A landscape with many peaks, sampled at points; each row gives a point and its height.
A climber steps from a point to the highest of its 2 nearest points, and stops where none of them is higher. Distance is the straight distance between rows; heights are no part of it.
j659 height 355: [  0 -21 -10  -4  -6   1   0 -24  -9 -34  -4  17  18 -38 -12  -5 -21  13
   6 -11   6  19   8  -2  12  -9 -25]
j495 height 203: [-21  16  18  10   9 -22 -21   1 -21  25 -17 -19  23  12 -32  25   8  -5
 -11   4   5  -2  22   1  17  -9  11]
j498 height 354: [ -6   9 -17  -5  -6  17   0  14   1   1  -4   2 -24  -4  16 -20   8 -11
 -16  16   6  12   2  11  -5  -7  23]
j147 height 53: [  5 -25  14   3   0   3   2   3 -12 -21  28  13  23  22 -14  12   8 -28
   5 -34 -11   0  -5 -15  20  10 -25]
j714 height 80: [ 29  -9   4   0  -4  23   7   2  31  -2  26  21  -3 -37 -16  13   6 -23
 -11  -5  -8  -8 -19  -2  -4   6   0]
j364 height 138: [ -8  21  -5 -14  -6   5  11 -13 -14  28   5   0   7  24 -13  23 -14 -14
  -6  -9 -13  -4  20  29  13  14   2]
j136 height 198: [ 12  -5 -19  11 -18  15   1  -9   0  -7   6  10  16 -31   9   3  13  13
 -16  21  12   8  -2 -13 -11  -5   3]
j382 height 178: [ 19   7   5 -11 -23  29  -3  12  19 -14 -26 -14 -33  10  26  19  -3  16
  -7  23  -3   0  -1  -1   4   5 -10]
j160 height 400: [  5  -3   0  -3 -10   1 -20 -18 -19  13 -15  -3  44  -9  12 -19 -29  35
  -5  14  20 -27  23 -14  11   9 -18]
j519 height 534: [-12  -9   9  17 -15  -1 -12  -2  -7  27   6  21   1  15  42  30  31  34
   6  37 -13  11 -22 -10 -12  -2  -2]
j55 height 636: [-22   6   6  17 -12 -28 -15   3 -28  21   6  -3   6   8   6   4  17   4
  24   3  -1  30 -13   7  -3 -12  -2]
j872 height 250: [ 13  14 -24 -21   8  -3  29 -13  27  -1  -6  -3   4   6  17 -18 -24   2
  -2  11  -4 -18 -19  11 -21   9   4]
j249 height 375: [-11  15  13  18   1   4   4  -4  19  18  12  11 -14  14  11  16  19  12
  34  -4  -4  13 -40  25  -6   1  -3]
j727 height 311: [-13   5  13  17  21   2   4   5  24  27  33   9 -23  22   7  -5  26  -9
  29 -20 -10  -5 -42  18  -4   4   7]
j245 height 527: [ -3 -24 -19  -9  19 -24  12 -11   6  27 -10  -3 -21   0  34 -30  26   1
 -12   8   0  22  21   6 -27   4  23]
j994 height 147: [ -7  -5 -10 -16  18   3  -1   6   7  13   6  -4  -1 -10 -17 -21  11 -24
  -9 -31 -25   4  -6  26 -18  13  10]
j57 height 81: [  3 -15   6   9   3 -17   4  -7 -15 -21  20  10  33 -10 -31  17 -10 -17
   9 -19   3 -10   7 -10   7  -6 -17]
j176 height 28: [ 17 -18  21  -7 -11  25  -4   1   2  -8  19   4  -8   8 -17  35  -2 -28
  -1 -29 -18   8 -10   0  32  12 -23]
j468 height 231: [ 25  10  14   2 -25   9  -1  16  26 -13 -16 -18 -48 -10  24  13   0   0
  -6  23   1  -8   0 -17  -7 -16  12]
j883 height 247: [-25  20  34  11  -4 -22 -12  -7 -28  21 -29  -5  18  25  -5  28  14  12
   7  13   6  -4   0 -13  17 -13   5]
j20 height 58: [ 14 -18  15 -20   0  -5  -1 -13  20 -18  17  14 -35 -19 -23  11 -33 -12
  13 -22 -21  14  -1   8  46  -3 -25]
j603 height 538: [ -4 -28  -3  -1   2 -35 -31  13 -13   7  13 -12  15 -26  14 -18  -4  11
   5  43   4 -10  -6 -21 -16   0  -2]
j579 height 84: [ 19  -8   9 -17  -9  -6  15 -24  22 -22   1   9 -34 -15   4  20 -40   6
  17   4 -11  17   3  -4  31  -6 -23]
j667 height 381: [-12   6   6  21  20  -3 -19  11   1 -23 -24 -19  13   6  -5  -6  21   7
   9 -12   5  -2  -2  -9 -11 -18  14]
j505 height 532: [-19   2  -7 -11  -8 -32   6  -7 -23  12  -4 -14   3  19   7   1 -12  10
  27  -4  -8  25  -5   4  -4   8 -14]
j370 height 238: [ 12  -6  -7  22  -6   0 -16 -13   3  -9 -12  -2  40 -42  -8  11  10  15
 -12  10  15   2   2 -14 -10 -17  -3]
j226 height 451: [ -9   1  18  11 -20   5  11 -12  12  22  10  12 -14   5  36  25  24  27
  25  22  -4  23 -44   0  -6   6 -13]
j642 height 133: [-11   1  -1   8  25  -5 -21  -3   6  17   4 -20  23  12 -18   1  20 -20
 -13 -25 -14 -16  19   5  -6   0  21]
j932 height 212: [ 10  22 -21 -11  10   8  23 -17   9  -1   2   7  20   7  -6 -15 -21   0
  -8 -11   6 -33   7  12  -8   9  11]
j506 height 168: [-15  18   0  15  13  -6 -28  -5  -1  24 -18 -23  24   0 -20  -1  10  -4
 -27  -1  12 -12  38   5   5 -11  20]
j830 height 163: [ -4 -16  -5 -10 -30   1  -1  19 -28 -37  -1   1  -5   5  16  -8  -7  11
  -3  23  12  -5  20 -22   0  15 -19]
j816 height 296: [ 13  19 -17  -5  -2  13  16  -6  15  18   7  12  11 -16  24 -37 -19  14
  -4  16  16 -17 -18  -4 -11   8  19]
j33 height 551: [ -2   2   5  32  23  14  -8  14   6 -34  -5   8   1   4  -8   4  38   0
  -5 -18   2 -10   0 -16 -17 -16  21]
j407 height 114: [ -7  -8  -3   3  12  -9 -12  -3  -3   7  21  -2  28   4 -23  -2   6 -23
   3 -33 -19  -1  -4  16  -6   9  -5]
j125 height 155: [  4  -1  -7   7 -16   8  10  -1   2 -27  -5   5  -2  -4   9  16  10   8
   5   7  -1  20 -11  -9 -11  -1  -7]
j728 height 115: [  1  13  -2  -4  11  14   5   6   9  19  15  -4  -6  38  -7  13   7 -19
  -8 -15 -20 -16   0  19   6  16  17]
j563 height 117: [  5  -8   1 -15 -19   1   8   0   9 -25  -1   3 -20  -4  22   7 -23   6
  16  14  -6  25 -18  -1   2   7 -26]
j205 height 110: [  7   6  -7  -8   1  11   2   3  16   5  14  14  -3 -33 -15 -15  -6 -16
  -1 -10  -6   1 -22  22 -10   2   6]
j104 height 156: [ 11  26   0  -2 -12  15  23   0  -7  48  15  15  -9   6 -13  -7 -15  -7
 -21   3  24 -15  14  13  18  13  21]
j892 height 199: [-10  -2  -1  -8  10  33  -9  19  -5  -9  -2  -1  -7  -6 -24 -14  18 -28
 -23 -25 -12  -2   4  17 -12  -1  24]
j103 height 130: [ 12  16  14  -6  -7  32  -6   1  18 -12 -32 -16 -36  18  12  33  -7   8
  12  -4 -11   1  -7  15  13  -1   2]
j36 height 395: [  9  -2  -8  16  24  24   2  12  15 -24   8  27   0 -11  -9  -9  26 -17
 -17  -5   0 -16  -2  -4 -16 -17  25]
j229 height 159: [-11  19   4  -2  -9  -6  10 -16 -29  23  13  18  29  11 -20  16 -14  -7
 -16  -8   6 -18  24  12  11  -2   0]
j665 height 345: [ 13  14 -14   8  -7   4  -2  -7  -2  19   1   8  39  -8  20 -36 -12  31
 -11  21  26 -34   5 -20  -6   5   3]
j945 height 496: [-12 -28 -11 -21   0 -18   1  -9 -13 -37  -6   9  -4   4  17 -33 -30  16
  21   5 -14  22   4  -7  17   2 -29]
j362 height 460: [-16 -12   8 -11  31 -22 -15  -1  -6 -33 -42 -29   9 -12 -17 -26  -7   7
  17 -28  -2  12   0  -9  -4 -11 -16]
j831 height 333: [-14  -2   7   3  24 -21 -27  10   4  -7 -30 -37  16 -19 -22 -13   5   0
   3  -1   4  11  -8 -12  -2 -10   4]
j253 height 245: [ 11  20 -10   1 -19  25  21   5  -5 -28 -12   8   0   8 -10  -8 -10  -2
 -20   1  26 -15  30   2   7   5 -10]
j677 height 630: [ -6  -7 -17   4  -2 -27  -7  -1  -8  10  13  -1  15 -27  14 -26  -2   2
   3  22   4  11 -16  -2 -18 -13   2]
j80 height 634: [ -6   3   2   6  -8   6  -7   2  -2  29  10  29 -17  10  35  28  15   3
  -3  34  -5  30 -10   5   0  -9  13]
j307 height 182: [  5  25 -11   4  -1   4  22 -14  -9  26   8   8  23  17 -21  -9 -12  -2
 -19 -14  19 -34  28  13   5  15   3]
j875 height 202: [  4   4  -6  -3 -30  12  11   1 -25 -25 -14  11   5  17   4 -14 -11  12
 -15  17  25  -6  38 -14  14   5 -35]
j251 height 268: [-16   1 -13  -2  -2  18 -12  15 -17 -13 -19 -10   1 -13 -10 -29  15 -11
 -21 -10   5  12  18  12 -15  -8  23]
j82 height 29: [-11  13   6  -1  12  30   0  17  20  -3 -21  -7 -31  12   8  -9  17   0
   9 -11 -13  10 -28  21 -11  -3  21]
j852 height 78: [ -6 -10   0  -5 -15  29  -4  -7 -18  10  13   8  20 -21 -25   8 -14 -13
  -9 -28   3   2  12  25  19  12  -3]
j743 height 334: [ -7  -7   0  -9 -12 -23 -21  11 -24   4   3 -11  16  22  14  -6 -11  22
  -2  36  -2 -28  21 -16  -7  13 -17]
j130 height 502: [ -8 -20  -7  14  29 -27 -19  19   3   4   2  -9  -1  17  35 -24  12  12
  -1  40   9 -15   5 -26 -16 -15  10]
j594 height 257: [  4   7  13  -4  17  -4  11  17  29  10  17  -4 -36  19  -7  -3   4 -17
  21 -25 -19  -2 -39  15  -2  14   1]
j535 height 150: [ 20  -1  31   9 -10  14  20  12  17 -14  12 -14 -51  -7 -12  42  15  -4
  11 -27  -9   6 -11 -25  15   9  -6]
j316 height 55: [ 11  -2   8  19  11 -34   4  -9   1 -12  12   6  32 -19 -25  22  -5  -3
  13  10  12  -3 -15 -21  -7 -19  -8]
j333 height 294: [  2  -3 -10  -1   1   9  -7 -18  -8 -18 -15  -1  31 -24  -7  -5 -16   7
  -2  -8  10  -6  12   4   0  -9  -7]
j776 height 105: [ 10 -10   4   0 -20  37  13  -5  -7  -3  15  13   2 -13 -30  38  -6 -11
 -23 -17  10  -3  20   4  26  15  -7]
j85 height 204: [ 14   4  24   7   1  10   7  20  25  -9  14  -1 -44   0  -5  19   8 -20
  14 -13  -9   1 -23   0   3   1   9]
j349 height 107: [  9   3 -14  -8  28  -5  24  -2  28  17   3  -8  -5  31   0  -1  19 -13
  -4 -27 -27 -13  -5  21 -19  22  21]
j178 height 71: [  5  18  -6 -16  18   9  21  11  27   6 -19 -17 -36  26   6  -8   4  -5
  -1  -9 -16  -9 -15  17 -13   3  22]
j810 height 434: [ -6  -3 -21 -14   9 -10   9   2   0  24   3  -3 -25 -17  10 -38   8 -12
  -9   3   1  18  -1  13 -19   2  26]
j947 height 34: [ 23 -18  21 -10 -13   0   8 -13  11  -4  22  12 -30 -16 -23  53 -16  -9
   7 -17 -18  12   4 -14  31   1 -28]
j768 height 640: [-11 -22  -3 -18  26 -26  -2  -5  -6 -44 -26 -11   3   5   5 -35 -20  18
  25 -12  -9   9  -3 -19   0 -11 -25]
j568 height 452: [-12  -2  -4  -6  15 -37  10 -15  -3  12  -6 -16   0  22  -7   0   2  13
  28 -36 -13  16   0  15 -10  14 -15]
j223 height 131: [ 13  11   9   1 -29  23  21   3 -11  15  20  17  -7 -18 -19  19 -14 -14
 -16   1  22  -9  12   6  23   7   9]
j201 height 288: [ 10  14   1  -5 -15   2  16  22  14  -8  -1  -6 -44  -1  20 -10  -7 -12
  -7  29  11   2   0  -6   2  -4  17]
j855 height 462: [  2 -13   1  -2  -4 -11 -28  -5 -13  16  -6 -18  40 -34   6 -21 -16  16
  -5  27  13 -16   1 -19   1   2  -4]
j77 height 396: [ -2  -7   2   4   1 -22 -16  19 -15 -23 -17 -31  11  16  10 -14  -2  16
   9  26  11 -15   4 -31  -7  -2  -6]
j733 height 421: [-11 -22  -9 -11 -13 -17   0 -20 -30 -23   1  12   9  -3  -1  -3 -29  12
  13   2   0  27  20  -3  26  -8 -24]
j102 height 292: [-18  10  14  -4  -6 -27 -14   3 -32  23 -20 -17  15  41  14   6   5  20
   4  22  -2  -8  10 -13   3   3  -7]
j890 height 431: [-16 -15 -17   4  39 -22  -9   3  -4  28  -5  -6 -16  20  43 -17  14   0
  -2  16  13  12  19  -8 -20 -18  13]
j874 height 307: [ 18  11  -9  17  -3  36  14   6  18 -26  -3  19   5  -3 -16   1  14  -6
 -27  -4  15 -20  12   0  -8  -3   6]
j919 height 765: [ -9   5  -6  13  -5 -10  -6   0  -6  17  19  17   0  -7   7   5  10  -8
   6  18   2  29 -11  13 -10 -10   6]

For each start below, name the point where the climber stops.
j104 => j919
j178 => j919
j594 => j919
j579 => j768
j316 => j768
j407 => j245
j103 => j245
j205 => j245
